A landscape with many peaks, sampled at points; each row gives a point and its height.
From any point a climber steps to the highest of the 5 points nearest to it. It stops when none of these is higher. Distance is the straight distance between rows; heights are no part of it.
<1349> h=440: [ 14 -11  10   2  11  14  24  -4  10   5   6  -5 -14 -14  -6   2   0   2
   3  10   1  -7 -11   5   4 -17  15  -4]
<386> h=414: [  8   4  -3  11  -1 -22  -6 -22 -15   4  10   1  -2 -14   4   5   8   6
   0   4 -12  34   7   1  10  -2  13   2]
<1178> h=460: [ 19   3  -1  12   4  -6   3 -14 -17  -4  17  -4   7 -29 -10   5   9  -8
  -5  -6  -9  12  11  -9  15  -6  18  -7]
<1068> h=289: [-10   7   6   3   4   9  10   6  -6  18  -1   9   0  -4  13  15   2  16
 -16 -11   7  10   7   3 -14  -8  -1 -13]
<1371> h=701: [ 13  19  -8  23   2  -4  -1 -13   1 -10  -3 -10   8  22  -3 -25  -9 -14
  10  -2  -4  -2   1  -5  11   6 -15   2]
<1692> h=583: [ -4  -1 -12  -4   2 -13 -20  15   6  -4  -2  -2  17  15  -8 -15  -8   7
  11   8   2  -8  -1   4  15   5  -6  10]
<905> h=216: [-23  -4  -4 -10  -7  -4  -6  -3 -16  13  -4   5   6 -12  13  18   0  15
 -12  -3  -1   5   5  11  -7  -9   3   5]
<789> h=180: [ -6 -21 -10 -16  -6   9   6  21  -9  -9 -11  -3   8  21   0  -2 -21  -5
  15   1  15  -5  -8  -9 -13  15 -13  14]
<79> h=838: [ -7  -4 -25 -10  -8   7  -9  25  10 -12 -12  -7  19  14 -13 -13 -13  -5
  10   5  -2  -8   0   1   4  15 -17  10]
<1666> h=425: [-24  14   8  -2  -1  -2 -17   5  -3  -1  11  13  -5  25   9   5  -5  16
  19   9  13  -2 -10 -13   4  14  -6   4]
<1576> h=560: [  1   1  -8   6   0  -4  -6   0  12  -2  -1   5   4   4  -3  -8   4   5
  -1  11   2 -12   1   6  19   7  -2   2]
<1628> h=449: [ 23  -7 -10  -3   0  22   2  -7   8 -17  -4 -24  -7 -13  -1 -11  11   1
  -2   2   0 -18 -14  -6  16  -6  22  -1]
<391> h=274: [-11  -9   8 -21 -10   3 -12   7 -17  -5 -16 -18   0 -15   9  15   5   9
 -12  -4   3   8  17   8 -18 -12   0  -7]
<848> h=362: [ 17   0  14  -3  12  11  27  -7  -3   4  16   4  -5 -24   4  15   0  10
  -5   8   8   2  -3   2 -15 -11  17  -5]
<1678> h=463: [ -4 -22 -11  -6  -1  21  15  16   1 -11 -18   9  -2   9  -3  -3 -33 -22
   9  -1  13  -9 -23  -1  -2  13   1   5]
<14> h=542: [ -1   2 -10   6  -7  -4  -1 -15   0   5   5   4  10  -5   5   1  11   6
 -10   5   2  -3   5   8   9   4  -3   6]
<1591> h=395: [ -2   8  20  19  -3 -19   4 -14 -11  12   7  10   0 -17  10   9   4   8
  -2  -6 -10  30   4   1  -7  -6   3  -2]
<1093> h=527: [ 15  10  -1  14   6   5  -4 -21  -5   7  15  12 -18 -12   8  14   0   8
  -4   9   5  25   6  12  -4  -7   9   6]
<738> h=375: [  5  18 -10   1 -12 -12 -17 -19  -1  12   8   4   3 -21   4   5  10  19
  13  19 -11  23  -4   8   0  -9  16  19]
<496> h=441: [-11  16 -16   6   1 -17 -19  -1   5   0  -4   6  12  18  -1 -18  -3   7
   9   2   0   0   4  -3   5  16 -15  16]
<1455> h=408: [-11  -8   3 -20 -10   3 -17  -3 -13  -7  -5  -7  -1 -32  11  28  15   9
  -8   2   0   2   4   7 -10 -17  16   5]
<1575> h=450: [ 14   4  14  18   7  -8   2 -21 -14   8  11  10  -1 -11  -1  -3  10   8
  -3   1 -10  37   4  -1   9  -3   9   4]
<510> h=186: [  4 -11   8   1   9  -4  -2  14   2  -2  -5 -20  15  18  -1 -12  15 -18
  -6 -20 -10 -10  -1  -2   1   9  -9  -2]
<1783> h=772: [ 10  14  12  10  16   1  19 -21  10  11  15   5 -19  15 -10 -14   1 -17
   3  10  -2   8  -6  -5  -3   7  -1   0]
<221> h=879: [ -7  -5 -11   2   3   2 -13  23   4 -12   1  -1   3  12  -2  -6 -12   3
  14   3   1  -7 -13   3   1   6   0   6]
<1558> h=537: [  4  -1  -1   9  12   1  23  14   8  -1  -5  -6   0  17  -6 -20  -5 -20
   9 -14  -8  -8  -1 -13  -1   7  -6   4]
<226> h=635: [ 13  19   1  17   9  11 -10 -30   7  -1  14   8 -16   8  -4  -2  -5  -5
  -2  20  12  21   0   4   4   1   3   1]
<1479> h=438: [  0  -4  10  -4  -7  -1  -7   0  -4   7  -5   1   4 -23   4  11   2   1
  -9  -4   9  10   7   3  -5  -3   5  -4]
<734> h=569: [-10  14  17   2   6  -2   6  -5   7  24   3  11  -2  14  -4   0  -2  -8
  -5  -8  -5  -5   5  -5  -7  12 -11 -12]
<401> h=483: [ -2   4  14   8  15 -11  24  -3  13  13  12   4  -7  10  -3  -6   1  -9
 -10  -8 -11 -10   1  -4  -6  -2  -5  -3]
<1467> h=417: [-10  19  15  -6   2  -2  -4 -11 -14  11  13  20  -7 -19  16  14   2  19
   4   1   8  17   7  -1 -17 -12   8  -5]
<806> h=507: [-22  10  -3   5   6  -6 -20  19   4  -3   1   7   2  30   0  -7 -12  16
  14   5   6  -1 -15  -5   1  17 -11   7]
<1382> h=626: [ 16  22 -19  28   1   8  -5 -19   7 -16   4 -15  -2  25  -7 -21 -12 -12
  12   7  -4   2 -12  -2  14   7 -18   7]
<169> h=648: [ 20   6  13   9  21  -3  16 -17  -1  10  27  -3  -4  -9   0  10   2  -2
  -9  -2   3  13   4  -2 -16  -8   0  -1]
<900> h=637: [  9   9  -8  14  -2 -10   0 -14   8  -7   4  -8  10   6  -5  -5  11  -8
   0  -4   5  -7   2  -1  12  -4 -12   3]
<856> h=267: [ -9   1 -17  -1  -8 -15  -8  -4   5  12   0  10  -1   5  -4  11   1  16
  -2   9   4  -6  -3   2  -5  -5  -1   1]
<1821> h=43: [-18  -1 -11   2   5 -21 -14   1   1   6  -7  -1  25  16   9  -9  12  -1
 -12 -12  -5  -6   8   4   3   8 -18  10]
<1574> h=412: [-24  18  -6   0   7 -11 -30   3  -3   9   1  11  -5  17   2  -6 -12  17
  12  16   0   3  -2 -11   2  10 -12   5]
<1585> h=485: [ 10 -11   9   5   8   2   8   0   1   9  -2  -8   5 -13   0  10   8  -4
 -14  -2   1  -7   6  -4  -6  -9   1  -4]
<1274> h=207: [-29   1   7  -4  -5  -1   4  19 -11  -6 -11   5   5  27  10   2 -13   6
  14  -5   6   7 -11  -6  -1  16 -13  -4]
<1652> h=435: [ -8   4   1  -5  -4  -6 -11  14   3  -5  -4  -7  10  14  -4  -5  -1   5
   2  -8   1   2   0   5   4   4 -11  -6]
<620> h=271: [-14  -7  -3 -14 -12  -7 -18 -11 -20   3  -8  -9   8 -28  11  24  15   5
 -14  -4 -12  12   6   5  -9  -7  14   5]
<204> h=350: [-16   9 -14  -9 -13  -7 -16 -14  -4  12  -8  10  -7 -13   0  23  11  19
   5  10   0   0  -1  14 -10  -8   4   6]
<437> h=541: [ -1   0  -9   2   8  11   7  18   5  -9   1  10  -8   7 -10 -12 -21 -14
  21 -11   9  -7 -24  -3   3   7  -2   5]
<1646> h=512: [  5   2 -12   2 -16   0 -11  -7   3   2   8   7  -1 -22   5  12   5   9
   1  19   6   1  -8   8   0  -7  14   7]
<1565> h=595: [-15  14  10   7   4  -1  -7  -5   2  18  12  21 -15  16  11  -3  -9   7
  -2   5   5   5   3  -6 -10  11 -12  -8]
<921> h=456: [ 22  -2  -2   2  -4   3   0 -12 -11 -12   7  -5   1 -29  -8   5  16  -9
 -10  10  -5   5   2  -1  13  -4  16   0]
<395> h=165: [  0 -21  -8 -21  -3   4  -5  13 -10 -19 -14 -13   8   7  -1 -14  -5  -3
  -7  -8 -10 -13   7   8  -9   2  -5  -4]
<1132> h=642: [ 20  -4   6  17  15  -5  16  -6   7  -6  -5 -24   8   6  -7 -21   8 -23
  -2 -15  -4 -17   7 -12  17   9 -10   6]
<1708> h=508: [-12  -3   4   1  -1   6   3  15   2   2  -4   4  -7   8   4   0  -4   4
   5  -2  -2  -6  -8  -1  -3  -4  -6  -8]
<431> h=443: [  9  13 -14  17  -6   0 -11 -24  -9  -7  14  12 -10 -14  -2   7   6   6
   2  12  -5  39  -3   6  14  -5  18  13]
<86> h=369: [-16  14   9  -8  -6 -14 -11  -9 -11  21   6  22  -3 -12  21  17  11  25
   7  -4   1  23   5   3 -19  -3  -1   9]
<1458> h=686: [ 20   7   1  12  12  20  22   9  17  -9  -3   4 -13  10 -14 -20  -4 -20
   9   5   6 -17 -14  -3   2   6  13  17]
<415> h=185: [ -1 -15   0  -8   7  -4 -12   2  -6  -9 -22 -14  10  -4  -1   7  12  -5
 -21  -3  -4 -11   4   6  -2   3  -5   0]
<1280> h=295: [ -2 -10 -14 -24  -1   6 -19  18  -7 -23  -9 -10  11  -1  -7 -12  -6  -2
   7   0  -8  -9  -6  10  -6   5  -8   2]
<601> h=584: [ 14   1  12  14  13  -6  17 -16  -7   9  16   5   5  -8  -3   5   2   2
 -14  -5   2  13  11  -1   0  -8  -3  -3]
<252> h=351: [-10 -13  12 -17   4  13  11   7  -7   6  -2  -3  -8  -9   7  18   3   6
 -10  -2   9 -10  15  -1 -22 -24   6  -8]
<1774> h=391: [  2  -5   3  -4  -7 -12  -4   0  -5   4   9   9   2 -29  17   8   1  17
 -10   2   3  14   5  13  -6 -11   7  -5]
<1665> h=694: [ 18  10  -3  26  11 -10  11 -22  -6   0  15  -7   9  -5  -8   0   6 -16
 -11   4   5  17  18  -5   9  -1   1  -5]
<59> h=79: [ -6  -5 -12   7   1 -12 -11   3   4  -6 -13  -7  19  12   3 -18   6  -3
  -5 -13  -9  -7   9   1   4  11 -19  -3]
<1762> h=652: [  5  15   4   6  -5   5  -1  -7   6   5  11   9 -15   0   8  13  -7   9
   4   8   3   1 -11  -1  -2  -5   3 -12]
<1071> h=712: [ 13  12   0  14   9   6   8 -18  13  -2   4   3 -21  14  -1 -14  -5 -13
  13   3  -3   0 -10 -11  17   0   3  -2]
<1617> h=337: [-23  -7  -4  -7 -13 -12 -12  -3  -1  16  -1  12  13  -1   5   8  10   5
 -11  -5   0   2  12   2  -6   1  -4  -4]
<786> h=703: [  8  19  12  22  23   2  20  -4   4  -4   2   6 -21  24 -14 -23  -4 -28
   8   3   1   1  -9 -13   5  12  -4  10]
<89> h=243: [-11 -16  -5  -9  -9  -3 -23  -3  -4  -1  -5  -6   5 -19   3  13   4   4
 -15   1   3  -8   2  10   1  -8   5  13]
<1038> h=511: [ 13  -2  13  11  11 -12  15 -17 -18  -1  14  -2   9 -17   1  10  13   9
  -4   2  -6  19  11   1  16 -11  13  -8]
<1561> h=600: [ 17   1 -11   9 -11  -4  -4   8   4 -18 -12 -16   3  11  -1 -24  -2 -18
  12 -12   0 -20   4 -10  11  17  -5   6]
<1711> h=448: [ 20  -2 -11  -3  -7   9   4 -18 -10 -11  14   1  -1 -39   1   7  14   3
 -11  12   6  11   1   4  12 -12  36  -6]
<315> h=182: [-20   3   1   5 -11 -26 -14  -5  -9  16   2   9  11   2   9   5   5   6
  -5 -11 -16   8  13   1  -8  17 -12  10]
<1472> h=383: [-16 -12  12 -14   5   3   6  16   0   4 -12   3   4  17   9  13  -5  -3
 -12  -6   0  -8  12   4  -8   0 -12 -12]
<1210> h=561: [  6   7 -17  10  -4 -10  -9 -15  -3  -3   4   8   5   6   1   1   8  -2
   0  15   1   6   0   7  12   1   0  14]
<1842> h=210: [-19  -4   4  -4   2  -5   2   6  -4  22  -5   1   5   9  10  12  -2   0
  -8 -17  -1   0  17   0  -8   9 -12 -20]
<537> h=633: [ 21   4  -9  14  -2  -2   3 -25   6   3   9   0   3  -8  -4  -1   8   5
  -7  18   1  16  -7  -2  11  -4  -4   1]
<17> h=484: [-11  -1  -7 -11  -7   0 -21   7   8  -8  -3  -5  10  -1  -6  -2   6  13
   0   6  10 -14  -4   3   6   1  -1   5]
<958> h=577: [  6  14   4  19   3 -10  -3   4   7   5   1  -1   5  26   4 -21  -4  -4
   5  -5   3   3  -4  -3   1  12 -24  -3]
<1370> h=567: [  1   0  -4   8   7  15  13  14   4  -4 -12   5  -1  14 -10 -20 -18 -17
   9  -9   1  -7 -16   1  -1  10  -7   0]
<494> h=336: [ 10 -14  15 -12  -9  -6  -6  -7 -11  -8  -3  -7  -5 -41  -6  15  12 -10
 -21 -14  -5  -4  10   1  -5  -7  17  -4]
<1633> h=563: [  6  -9   5   7   1  -3  -5  -5  11  -2   2  -7   9  -4   3  -7  10  -8
 -10  -5   8 -11  12  -5   8   3   3  -6]
<469> h=406: [  4 -10  -3  -6 -11   9  -5  -5   7 -10 -10 -11   1 -17  -8   6  12   0
 -14   1   3 -19  -8   4   6  -4  15  -2]
<1497> h=487: [ -2 -19  17 -13  14   6   8  14   8  -7  -8 -19  -2  12 -10  -9   4  -9
  -4  -6 -10 -20   3   4  -9  -8   1   0]
<540> h=588: [ 17   9  -7  21  -4   9  16 -14   6  -5  -8 -18   0   8  -5 -18   0 -14
   2   3   5  -8  -2  -2  17  -1   2   4]
<1607> h=374: [ -5   8   4  -2  -7 -22 -12 -17 -10   6  11  10   5 -18   3   9   8  19
   4   3  -3  24   1   0  -3  -2   4  14]
<178> h=434: [ 20  -8   7   3  -7  12   7  -6   2  -3  13  -4  -9 -22  -1  15   3   1
  -9  13  10  -5  -1  -1  -3 -17  18  -6]
<470> h=617: [ 10  10  -3  11   4  -3  12   5  11  -5  -4   0   3  14  -5 -17  -4 -11
  16  -2  -3  -8  -7  -4   9   4 -13   0]
<1322> h=641: [  7  13   5  14   7   0   6   4   2  -4  -1   9  -5  25 -11 -26 -15 -16
  18   4   7  -3 -15 -13   2  20 -11   9]
<1219> h=717: [-22  -9 -13 -29 -16   9 -13   4  -9  -2  -7  -7   1 -21   0  22   7  24
   7  13   6   1  -1   8 -10 -19  15   8]
<8> h=758: [  9   6   8   4  10  15  13 -21   2   7  15   7 -14  -1  -5   5  -7   0
   0  11   2  13  -3  -7  -5  -5   3 -11]
<402> h=745: [  3  -7 -15  -3  -5  13  -3   5  11  -7  -3  -7   2  -1  -4 -13  -1   9
  -1   0   9 -17 -22   8  10  -2   3  -9]
<897> h=260: [-13   2  11   4   4 -14 -12  13   9   5  -9   8   9  19   3  -3  -6   7
   0 -10  -6  -2   9  -6  -4   6 -12 -15]
<1836> h=526: [  6 -16   6 -11   6  13   8  20   5 -11  -7  -7   2  10  -8 -10  -5 -21
   0  -5  -7 -10  -6  -2  -4   5  -3   5]
<1627> h=394: [  2 -19  -9 -25  -6  21   2  24   6 -15 -13  -3   5  14  -7 -11 -18 -24
  13  -5  -6 -16  -8   1   1  14  -7  10]
<1339> h=639: [  9  16   5   8  25  -3  27   3   3  -6   3   9  -8  16 -16 -22 -11 -22
   1  -2  -8  -8 -11  -1   3  18  -1  15]
<916> h=442: [ 21  -4  -9  -9 -13  13  -4 -15   0  -8   3  -8  -1 -30  -1   7   7  13
 -13  12  12  -6 -13   8   7 -18  27   0]
<797> h=718: [-16   1  -8 -12  -3   4 -18  20   2  -6 -13   3   6  18  -9   5  -2  19
  11  12   3  -4   2   8   8   1  -2   1]
<661> h=360: [ -4  14 -14  -2 -20 -20 -22 -11   2   9   4  17  10  -8   3  15   4  17
   8  13  -6  19  10   1   1   2  -1  17]
<1531> h=169: [-11 -17  11 -17   3  -2  10  16  -3  -1 -14  -1  11  22   3  -6 -25 -12
  10  -6  -5   0   0  -3 -11  16 -10   1]
<616> h=623: [-14   6   5   1  -4  -4 -13   9   6  -1   2   7  -4  22   2 -17 -11   3
   7   5   0   2 -11  -5   4  11  -6  -2]
<1401> h=514: [ 12  -2  10   8   3 -14  13 -10 -11   5   8   0   0 -26  -5   1  10  -2
 -11  -9  -2  17  13   0   7 -11   9  -1]
<871> h=495: [ 18  -4 -14   6 -10   8  -1 -19 -10 -11   5  -7   6 -28   0  -2  15   6
  -5  16   4   8  -1   4  17 -10  18   6]
<1571> h=67: [ -4 -25   5 -13 -10 -10 -13  -1  -6  -7 -24 -20  13  -3   3  10  19   3
 -18  -3  -9  -2  11   4 -17   3  -2  -3]
<966> h=319: [  8   6  15  -4   8  -6  19  -5  -5  10  14   6   4 -22   7  11  -2  15
   3  -7  12  11   2   2 -15 -22  10 -10]
<1378> h=469: [-17  -1 -10  -9  -1  -6 -14  24  -2  -5  -8   1  16  21  -1   5 -18   1
  14   2   5   3  -7  -2  -2   9  -5   9]
<835> h=390: [-12  -3   0 -12  -5   5   5   8  -3  10  -1   5  -2   2   3  16  -2   8
   0   5   5   0   4  -5 -10  -2   4 -15]
<640> h=339: [ -7   3   9  -1 -13 -18   0  -7 -17  10   6   9   1 -19  12   9   9  15
   0 -11  -8  16   6   2  -5  -6  13   0]
<1317> h=439: [-13   3  -9 -12 -10   8  -6  -3 -10   6   7  15  -7 -19   4  15   3  20
  10   6  12   7  -8   6 -10  -8  15  -5]
<1573> h=338: [-10  -4 -12 -18 -16   4 -24   4  -2  -3 -16 -11   9  -6   4   7   8  13
  -2  13   2  -7  -3   9   2  -9  14  15]
<1272> h=365: [-13  -2  -1 -14  -4  10   4  12  -1  -3   4  10 -14   1  -2  10 -11  16
  11  12  18  -5  -6  -6  -3   3   7 -17]
<1694> h=500: [  2 -14   8 -13   3  19  13   6  12   8   2  -2 -17  -8   1  10  -3   0
   8   4   5  -9  -4   2  -4 -14  17  -7]
<1640> h=407: [ 14   3 -10  11   0 -13  -5 -17 -12  -2  16   4  -1 -21   0   5   9  15
   5   9 -13  33  -4   3   9  -9  19   5]
<1656> h=624: [ 23  -4  -5  14 -11 -15   1 -26  -2   3   8   0   8 -14   1   0  16 -10
 -14   3  -2  10   8   0  12   2   0  -6]
<1831> h=618: [ 18  -4 -13   7  -5  29  14  17   4 -15  -5  -9  -6  -7 -18 -20 -19 -21
   9  -2   4 -17 -15 -13   5  10   3  13]
<1740> h=622: [ 17  -1  13  12  11  -4  16 -16   7   5  11  -8   3   0 -13   0   9 -11
  -7   2  -4   4  11  -3  -1   4  -7  -2]
<815> h=315: [ -6  -5  -1  15  -1  -7  -5  22   4   3  -9  -4   4  32  -4 -20  -3 -19
  -2 -14 -10 -10   8  -3  -2  11 -21   1]
<1788> h=628: [ -4  -5  -8   1  -5  -7 -13  23   4  -6  -6   3   7  16  -2 -12 -11  -9
   8  -9  -6  -3  -4  -1   6   5  -6   3]
<744> h=630: [ 18  10  -9  10   7   5  20   0  10  -9  -4  -8  -5  12  -9 -31  -6 -18
   8   0  -4  -6  -3  -9   7   5   0   4]
<1422> h=281: [-22   9  -1   6  -3  -9 -15  19  -8   5  -4  13  15  32   3  -7 -15 -12
   1  -9  -9   4  -2  -5  -6  24 -25  -2]
<105> h=437: [-25   9   1 -17  -3  10  -4  11 -12   6   1  12  -2  -1  11  21   5  11
   9  -2   1   1  10   4 -14 -10   3 -13]
<1102> h=201: [ -9  -7  -4  -8   2 -14  -9  12   0  -2 -10  -4  15  20   8  -8  -3   0
  -9  -7  -9  -2  10   3   1   4 -17  -6]
<899> h=657: [ 17  11  -9  26  11   0  -4 -25   7 -13  -2  -2   1  13  -2  -3   2 -11
   5  13   3   7   0  -3  13   5 -16   2]
<329> h=410: [  0  14  15  18  16 -16  20  -2  10  15   3  -1  -3  23 -11 -24   1 -17
   2 -11  -5  -5  -1 -10  -2  13 -23   0]
<194> h=416: [-23   1  -4  -6   3  -2  -8  11   2   3  -6   9  -3   6   7   7  -9   7
   6   0  -5  -6   1  -1  -2   3  -8 -10]
<1714> h=418: [ 18  -7  11  -7   3  10  15  -6   1   5  12  -9   7 -22  -8  13  10   1
 -15  -5   3  -6   2  -1   0 -13  19  -6]
<419> h=631: [  2   6  -2   5  -3 -11   1 -18  -2   6   2   6   5   8   2  -2   6  -2
  -5   3   2   4  14   2   2   2 -18  -3]
<1052> h=525: [ -8   8  19  -1  14   1   5   1  13   9   5  12 -11  18   4   2 -10   6
   3  -1   2  -9   0  -7  -3   0  -4  -9]
<1563> h=277: [-10 -17   9 -23  -3   2   1  24   5  -9  -8  -4   3  14   4  -1 -16  -4
   8 -10  -8 -11   0  -1  -5   3 -11  -8]
<85> h=704: [-19  -9  -4 -33  -6  16  -2  11 -19   5  -3 -10  -6 -20  10  21   8  23
  -2   1   4   2   6  -3 -23 -13   3 -15]
<550> h=314: [-16  -4   6  -6  -5  -5   1   1 -14  13  -2   9  -3 -21  18  12  11  18
  -2 -19   6   9  12   8 -11 -18   2  -1]
<1032> h=665: [ 17   6  -4  18  -3   5   3 -18   6   1  13   4  -6   0  -2   3   2  -3
  -4   1   8   6   1   3   9   0  -3  -9]
<524> h=517: [-15  18  11  -1   0  -2 -15  -7 -10  13   7  20 -13   4  11   8  -3  11
   6   7  15   6  10  -1 -11  12   2  -4]
<1383> h=332: [ -6 -17   9  -3  -8  -9  -6  -7  -7   3 -10  -5  10 -14   5   9   9  -1
 -22  -8  -1   6  15  -1   2   4  -2   2]
<880> h=601: [ -3   4   9  12  19   3  30  11   5  -3   0 -11  -4  12 -12 -20   8 -19
  -3  -8 -10 -20   9  -1  -1   0   2  17]
<1495> h=431: [ -6  -9  11  -6  27  12  30  25   1  -9  -3  -4  -5   6  -4  -6  -6 -29
  -4  -9 -10 -12   2   4  -6   3  -7  14]
<1047> h=513: [  5 -13   4 -11  -2   6  -2  19   7 -12 -12 -21  -7   1   3  -4   8  -8
  -1  -5  -4  -9   0   7  -1  -3  -2  -7]
<1153> h=455: [ -4  12  -9  12   2 -22 -14  15   2   0  -4   4  12  25  -8 -23  -2 -13
   6  -6  -6  -5   2  -5   1  17 -20   6]
<1562> h=433: [ -7 -13  13  -7   4   0  12  20   7   3 -10 -12   6  12   3  -8 -11  -3
   0  -6 -11 -15   4   4  -3 -10 -10 -10]
<849> h=528: [-10   7  -8   8   6   0  -8  24   6  -1   5   5   0  19  -7 -16 -25 -10
  17  -6  -6  -6 -17  -8   4  22 -15   7]
<165> h=436: [  4  19   4  -5  -1   7  -6 -18  -8   3  15  18 -27 -19  14  10 -15  12
  11   3  12  19  -4  -4 -10 -10   5   1]
<583> h=753: [ 12  -7  -1   7  10  14  21   5   6 -15 -13 -29  -1   0  -3 -18   5 -20
  -8 -20  -9 -21  11 -14   5  13   6  15]
<721> h=557: [  5   2 -10   1 -20  -4  -4 -19   2  -2  11  11  -2 -18   1   7  10  11
  -4  26  -3   4  -6   4   7 -11   4   4]
<1282> h=690: [  9  16  18   8  14   0   7 -16   3  19  21  12  -9  13   0   7   0 -10
 -11   3   5  11  11  -3 -13   6 -14  -5]
<608> h=464: [  1  11 -16  15  -9  -6 -13  11   7  -6   1  -2   7  21 -12 -16   1  -5
  17   1  -4 -12  -1   0   7  14  -9  11]
<390> h=535: [ 20   4 -11   3  -1  14   5 -19   8 -10  -1 -12 -10  -8  -2 -10  11  -6
   3  13  11  -7  -7  -3  20  -2   0   3]
<1318> h=596: [  0  11   1   9   1  -1  -9   4   0  -8   9  11  -9  21  -6 -20 -15  -4
  18   2   6  -6 -22  -4   8  13  -6   4]
<1430> h=555: [ 23   2  10  10  12  -6  14 -21  -3   1  13   8   0 -20  -6   9   3   2
  -8   1   7  18  -2  -2   5 -10  13  -6]
<1096> h=432: [ 16  14   8   4   8  10  -1 -14  -4   7  20  13 -18 -18   8  11  -1  12
  -8  10  17  13   1   0  -6 -23  14  -5]
<1120> h=200: [-21  -1   0  -4 -14 -27  -9  -4  -7  13  -3   6   8 -15  11  18   0  16
  -7  -5  -8  14  17   0  -3  -7  -2  10]
<729> h=482: [ -2 -11  13  -5  13   6  33  12  13   6   0 -14   0  11  -9   2  -1 -14
  -3 -10 -17 -10  -1   8  -5  -3   2   3]
<124> h=540: [ -2   6   0   6  -5 -19   0 -14   7  18   4   8   5   3   6  -5   0   1
  -8   2   0   8   3   9   1  13 -15 -11]
<1451> h=543: [ 20  -1  -7   1  -1  16  -5 -13   9   1   4   0 -19 -12   1   2   0   2
   2  20  10  -4 -10   3   6  -5   8 -14]
<1747> h=636: [-12  -4  -6  -6  -4   4   7  22   4 -11  -2   1   2   8   5   1 -17   0
  10  -3  -1  -3 -18  -3   0   3  -2  -6]
<1134> h=573: [  8  -5 -19  -1  -6  25  -2   6   6 -25  -6 -19   1   5 -10 -13  -4  -6
   7  -2  -1 -17 -13  -3   8   1   9   8]
<867> h=453: [ 11  -3   1   3  -7 -11   3  -4  -2   3   1   3   8 -24  -2  12  12   1
  -7  -3  -1  14   8   2   3   0  11   5]
<1074> h=177: [ -9 -10  -7 -22  -5   2  -7  13   3  -7 -10  -6   8   9   0   4  -7  18
  16   1  -1  -5  -3   6  -1  -7 -13  -6]
<412> h=164: [-13 -11   4 -18  -1   0  -3   8  -4   2 -17  -1  -3   1   9   9   4  11
   4   2   2   2  10  12 -10 -16  -1  -8]
<1675> h=397: [ 15 -10  13  -4   2   2  10  -5  -8 -11   5 -11  -3 -37  -8  16  18   0
 -22  -2  -6   4   5   2   6 -12  31 -12]
<436> h=702: [ 21   9   1  20   2  -5   6 -23   8   4   0  -2  -2  10   1  -5  -2 -10
  -5   6   1   5  -6   2   7   4 -14  -2]
<254> h=477: [  8  -7 -11  -2  -7   3  -3 -10   6   1   6  -6  -8  -9   1   4   7  -3
  -6  11  11  -9  -9   5  18  -7   8   1]
<1133> h=404: [  9 -19   4 -10   1  13   1  -1   3  -7 -10 -16  -1 -12  -3  16   6  -4
 -21  -6   7 -12   2  -2   0  -6  15  -5]
<7> h=459: [ -5  -2  -5 -16 -17  15  -7  -1 -12   1  -4  -3  -7 -35   5  15  10  23
  -4   6  10  -1  -2   8  -6 -20  22  -3]
<1231> h=605: [  9   3   8  10  -1   3   6   1  11   4   3   1  -5   6 -11  -7   5 -13
  -4   2   3  -3  -2   3  -1   7  -4  -9]
<289> h=276: [-19   4  11  -3 -14 -23 -10  -4  -9  16   3  15  14 -10  16  10   1   9
   3 -15 -11  21  16   2  -9   2  -4   2]
<325> h=467: [ -4  -9  -2 -21  -6  12  -1   8   0   0  -2   3 -11 -11   2  14   2  17
   2  11   5  -6  -6   4  -3 -20   9 -16]
<207> h=149: [-14  -5  -7 -23  -4   5  -7  25 -10 -21  -6  -6   8  10  -6  11 -24   6
  17   6   3  -2 -14  -9 -10   1  -4   5]
<1222> h=735: [-22  -6  -3 -26 -10  16  -2  13 -12   1   1   1  -6  -5   9  25   3  27
  10   7   2   0   2  -1  -9 -14   8 -17]
<1460> h=538: [  5  -9   1   2   0   2  -1   9  11   2  -1   5 -11   6  -1  -2  -5   0
   6   0   6  -7  -6  -4   7  -6   8  -4]
<768> h=106: [ -5 -12  -3  -9   3  -3  -5   3   9  -4 -11 -10  16   9  -4  -7  16  -9
  -9  -9  -5  -3   8  -3   3   8 -14  -5]
<771> h=705: [ -2  -9  13 -14   7  12   9  11   6   0  -5  -9  -9   9  -1  10   1   0
  -5  -3 -11  -4   8   3  -8  -7   0 -12]
<1699> h=430: [-12  15  -3  -5 -10  -7 -25 -16  -9  13   7  20  -8 -10  13  10   5  27
   2   6   7  13   5   6 -10   4   2  12]
<1046> h=392: [-11  -1   6  -4   9   3  16  16   0   4  -2  18  -3  23  -2   0 -16  -4
  10 -12  -7   1 -12  -7  -7  11  -4  -3]
<576> h=651: [  6 -18  -2   2   6  14   9   4  10  -9 -16 -18  -4   0  -9  -6  11 -13
  -5  -8  -2 -18  -3  -3   1  -4   5   5]
<1615> h=578: [  4 -15  -1  -7   8  19  13  14   9  -9  -6   1 -13  -1  -4  -4  -5 -10
  10  -3  -1 -17 -16   5   9  -3  12   2]
<1057> h=653: [ 12   1  -7  14   3   3  19  12   6  -9 -14 -19  -7   5 -11 -27 -10 -29
   8  -9 -10 -22  -3 -10   4   3  -5  10]
<1307> h=539: [ -1   2  -1   5  -6  -2  -3  -8   0  17  -1  10   5  -5   3  13  10  -4
 -10   0   5   1   9  10  -6   3  -8 -10]
<538> h=158: [-24  11  25   6   0  -9  -1  17  -6   8  -1  16   2  35   4  -2 -14  -9
   6 -21  -8   0   3  -5  -6  22 -15  -5]
<663> h=674: [ 16   2  -9  11  -2  23  12   8   9 -14 -12 -22  -3   6  -5 -23 -11 -15
   2 -22 -10 -25   2  -8  12   5   3  10]
<740> h=479: [ -6 -16  -4 -19  -1  15   2   9   3   0  -6  -1 -11  -6  -1  16   6   6
  -6   2   0 -13   0   1 -12 -17  10  -4]

Call two points neighbours if one is among the 5 nearest of the other. Go from one point of each pair to the other, from neighbour to neighbour, staying as high as possible. Name the lowest point that can't be avoided.
<771>, <1783> | <1047>
<583>, <1665> | <744>
<1665>, <436> | <1032>
<583>, <1222> | <325>
<1665>, <221> | <1318>
<436>, <1371> | <899>
